Each row is a point on a tangle of strands that fork and nearly touch. The rows are in no order.
Two points are linked if the straight distance between their rows is under 83.3. Some points are linked to none.
(401): [ 29 -14  -5 -27 -26  -6 -27  -6  27  13   2 -46 -17   2  -3  -3 -22  -1
   2  23]
(763): [ 43 -29 -53  15 -16 -12   0 -15  36   4  32 -14  42  53 -20 -51  -1   2
 -12  33]
(173): [-32   2 -10 -11  17 -52  17  18 -43  39 -30 -15  -5  -9 -25   5 -19  -9
 -19 -17]
(794): [ 10   5  -4 -27  -3 -37  23  -8 -55  32 -31 -27 -44  41 -30  54  26 -12
 -18  10]
(290): [ 29 -16  11   9 -24  -5  -4 -16  23  -2  24  -3  22 -66  23  45 -21  35
   8  18]
(857): [ 38   0 -26  20  49  32   3 -10  11 -10  21   5  48  -5  24 -48  -6 -13
   2 -12]
(395): [-49   0 -10  13 -24 -34 -22 -16  26  12 -19   0 -30  50 -42  -3  18 -20
 -16   3]
(445): [ -1 -17 -36  -4  -3  16 -28  12  -5  16 -40 -38   3  17 -23 -65  22 -40
  -7 -20]
(885): [ 36  13  -4 -43   6  -9 -30   5 -15   9  19 -43 -22 -18  11  48  23   7
 -48  29]
(752): [-43   4  12  -4  31 -20 -25  17 -14  10 -11  17 -26 -14  -3 -20  13 -29
 -15 -33]
(441): [-33 -50 -20  -5 -21 -16  -7 -26  -5  32 -44 -37   6  12 -57 -28 -15 -48
  15  -6]
(679): [-20  16  -7 -27  23 -23  18  -1 -48  22 -28 -10 -36  19 -37  33   1 -29
 -29 -16]
(219): [ 17   5 -28  53  -6  17  10 -33  -5 -33  -4  29  30  17  -5 -60   8 -19
   3 -15]
(862): [ -7   4 -28  28  32  17   3 -21  11 -21  13  31  34   8  -1 -48  -3 -31
   4 -23]
(555): [ 19  36   5 -20  -7  -9  22  25 -39  18  -6 -24 -27 -15   7  51 -10  35
 -32  -3]
(104): [-40  -7  -4  -7  23  12 -10  24  -8  17 -30 -16 -14   9 -21 -52  18 -43
  -7 -36]
(872): [ -2  -8  -4 -13  -9 -20   1 -25 -23  14 -27 -37 -16 -20 -24  10 -59 -18
  23  -2]
(317): [-43  26  30  -8  27  -5   0  30   6   0   0  36 -40  -5  10 -21   3  -1
 -30 -31]
(767): [ 34  -3  27 -28  10  -8 -56  -7  -6  -2  19 -36 -21 -48  26  39  13  -5
 -31  30]
(562): [-13  -2  29  13  45  21  15 -10  18  18   1   8  22 -45  13 -57 -53 -20
  19 -28]
(879): [-18  18  -6  15 -12  11 -33 -20  21  -5 -21  14 -20   1 -14 -51   2 -23
  -7 -22]
(859): [  1  35  32  -4  -3  23  -3 -13 -17 -24 -16  34 -37 -25   2   3  -5 -14
  19 -36]
(657): [-16  14   0  53  -1  14  41  13 -11 -25   6  55  18  33   8 -36  27   6
  -7 -14]
(500): [ 54 -10 -23  -9   9  21 -33 -34  16 -18   9   5  36 -38  12   2 -20 -15
  29  -8]
(839): [-13  17  24   9 -67   9  -1   3  33   4  -2  -2 -43  56 -29  -3  34  25
  -4  34]
(3): [  1 -19 -55 -11 -20 -23 -19 -31  32   7  -5 -12   9  42 -30 -14 -17 -11
  10  19]
(787): [  6  -7   2  21 -57  19  20  15  15   3   2   6  21   4   9 -18  39  46
  -4  44]
(618): [  0 -19  42 -20  14  10  -7  33 -32 -18  -3   8 -40  14  13  33  16 -22
  32 -10]
(7): [-25  -7 -10  -6   0 -37  16   3 -12  36 -23 -32  -2 -12 -23  -9 -51   4
   4  -6]
(695): [ -9   4  18 -21 -10 -23  25   9 -55   8 -16   0 -39  23 -23  68  62   2
  -9  12]
(69): [-11   6  49  15  47  -5  11  -4  27   1  11  17  13 -46  38 -11 -59   8
  15 -20]
(132): [-16   3  40  -9 -26 -24  12  49 -24  12  14  -8 -47 -21  11  21  22  30
 -29  13]
(883): [  8  -7   0 -12  -7 -28  39  30 -13  39 -30 -21   2  38 -16  18   7  42
  16  12]
(722): [ 16   6  -9 -10   0   9  30  30  -1  12 -11 -22  15  29   3   2 -18  37
  13   1]
(312): [ -7   8 -24   2   8   4 -16  -9  -7 -17   4  47  34 -22   7  32  28   0
   9  -2]
(481): [  0  -6 -39   5  -9  -2 -10 -11  47   2  29   4  27  39 -11 -39  -6   8
  -9  22]
(630): [ 56   3 -23   0  48  29 -31 -30  38  -7   4   2  44 -33  22 -21 -14 -16
   4 -23]
(373): [-25 -15  -6  27   9   3  34 -12 -20  -7 -26   4  18  21 -10 -20 -27 -28
  42 -18]
(193): [  0  23 -24 -36  30  -1 -15  -1  18   7  19 -23  -4  25  -7  22 -17  16
 -27   3]
(545): [ 25  12  50 -22  22  11 -17 -11 -13 -13  31  -1 -31 -47  34  54  -5   5
 -16  20]
(826): [-17   6  51  -4 -10  17  -9   5 -11 -25   7   9 -59  -3  18  12   0 -27
  23 -13]
(89): [-14 -23  14 -13  38  38  10 -27   4  34 -13 -22  42 -60  -6 -57 -48 -24
   4 -25]
(464): [  6   0   4  -2  -6   7  21   3  25   0  21 -20   4  25   1 -10 -45  24
  19  14]
(820): [  7   1  22  -2  -6  16  11 -12  23 -13  47  -3  12 -34  24  57 -31  47
  -3  31]
(204): [ 16  -1 -21  48 -13   7  67  19 -30 -22  -7  23  33  58  -7 -32  46  13
   0  -7]
(505): [-17  31  -3  -7 -11   4 -46 -35  28 -17   4  17 -32 -10 -17 -12   7 -17
 -13  -6]
(582): [-10   6   9   5 -22 -24  33   1  -9  16 -21  -8 -24  48 -26  26   2  26
  19  22]
(63): [ -1  18  34   6  51 -18   3   7   9  11  22   5  13 -34  34  30 -40  20
 -16 -15]
(791): [-11   4  10 -14  -9 -42 -29 -15 -38   2  -7  -3 -46  -4 -13  32  30 -41
 -24   5]
(40): [ 25  10 -30 -15   1  38 -19  14  -1  -7 -28 -20   2   5  -4 -33  15  -7
  -4 -30]
(185): [ -7  11  16 -14  21   3  19  31 -29  -7   2  41  -4 -31  20  32  14  10
  -4 -20]
(315): [ 40  21 -14 -30  40  41 -24  26   3  -6 -12 -10   6 -24  22  -6   7   0
  -6 -34]
(217): [ 30   8 -30  53 -21   9  33 -20  -6 -23  -2  21  49  -3  13 -47   2  15
   0   3]
(164): [ 29 -31 -16   8   6  17   7  28 -12  -9  -2  -8  34  29  24 -13  32  -8
  20   2]
(314): [ 28 -22  11   1  14 -13  -4  36  -2   7  -1 -15  29 -41  39  25   4  24
   4  -9]
(39): [-48  16  17  18 -38 -12  -5  -6  32  -7  -1  25 -37  45 -18   7  29   3
 -11  18]
(58): [ 30 -26 -20   0   4   9 -35 -14  14 -24  16  17  37 -29  22  29  12   1
  24  17]
(295): [ 12   6 -20  46 -44  15  51   1  -1 -15  14  22  53  14   5 -27  32  48
  -4  34]
(539): [-15 -49  -5   4  15  -3   5 -23  -5  31 -12 -33  42 -31 -14 -42 -57 -36
  28  -9]
(358): [ 12 -24 -13  11   3  24 -10  16   0 -30   6  22  33  18  17  -1  72 -11
  25   3]
(685): [ 15  -4   3   0  17 -18   7 -25 -13   9   2 -20  -2 -44   5  31 -76  -2
  19  -6]
(899): [  7  18   6  17 -14  14 -11  -5  29 -14  15   7  -2  -7  17 -11 -21  18
   5   5]
(692): [ 10 -19  10  11   1 -40 -20 -21   2   0  21  -2   5 -53  20  41 -43   6
   5  13]
(874): [  7  20  29 -16   4  26  24   0  -7 -15  31   0 -16 -28  19  68  -7  35
 -10  23]
(902): [  8  29  14 -22 -24  -9  28  14 -60   5 -16   1 -42 -11  -2  55  27  13
 -15  -6]
(363): [-38   5 -21  18 -30 -25 -16 -21  20   7 -21   4 -18  12 -39 -45  -9 -27
 -10  -1]
(419): [ -9  13  32  16 -61  27  16  11  26  -8  -2   4 -23  15   7 -18  25  34
   5  29]
(861): [ 34 -13 -12  27  -6  24  48  13 -23 -20  -3  -6  28  52   3 -31  23  11
  30   8]
(673): [  1 -22  -1 -16  42  20 -36  15   1 -30  19  22  22  17  23  15  38 -17
  19  -3]
(863): [ -9 -28  -8  13 -60 -46 -25 -17  21   4 -17   4  -4   6 -13  13  10  -3
  15  25]
(367): [-22  -1 -20  12  -4 -22 -12 -14 -23 -17 -17  32   4   9 -12  40  34 -15
  11  -8]
(8): [  0  33   7  26 -12  50  31  18   9 -24  30  44   2  23  13 -42  24  17
 -22  -4]
(796): [ -3 -14  26  21  27   0  18  25  16   2  31  17  38 -35  45  30 -11  29
   7   1]
(201): [ -6  21 -10 -23   9  -2  18 -14  20   5   9 -23 -23  29 -17   8 -51   8
   4   3]
(882): [ -2 -40 -44 -27 -20 -29 -24 -42  18  28 -23 -42   1  22 -64 -16 -28 -45
   9  12]
(107): [  9  -6  32  -5 -22  -2  -6  48  -6   8   0 -17 -14 -18  32   7  15  43
   1   0]
(837): [-42  17  37 -15   3 -17  18  55 -12  15  14  19 -48   1  11   2  14  20
 -32  -5]
(228): [ -3 -10  24 -27  29  19  -3  23  -8 -19  27   3  -3  20  24  37  15  -2
  24   4]
(209): [-11  31   6   1  -4  43   6  -2  33 -26  32  33  10  11  10 -14  13  26
 -11  14]
(448): [ 30  18 -22 -38  20  18 -31  12   6   6   0 -15   1 -18   7  28   4  15
 -33  -4]
(708): [-27 -49 -30  13 -12 -17  -7 -29  -7  26 -27 -12  35  -9 -40 -49 -31 -43
  27 -13]
(745): [-40  12  11   7  -1 -29 -48 -28  27 -26  24  30 -27   3  -6  21  17 -23
 -21   5]

A fork is a point with three links. Follow the links from the first point to the second and name the forks in between, in order.
(885) / (618) | (448), (464)
(695) / (107) | (448)
(883) / (539) | (464), (448)
(358) / (201) | (464)

Name the points in between on the shortest way along the links from the first point to the second, in order.
(173) / (63) | (7), (872), (685), (692), (290), (820), (874), (545), (767), (885), (448), (315), (40), (445), (104), (752), (317), (837), (132), (107), (314), (796)
(7) / (673) | (872), (685), (692), (290), (820), (874), (545), (767), (885), (448), (193), (201), (464), (899), (209), (8), (657), (204), (861), (164), (358)
(69) / (3) | (562), (89), (539), (708), (441), (882)
(39) / (58) | (839), (419), (787), (295), (217), (219), (862), (857), (630), (500)
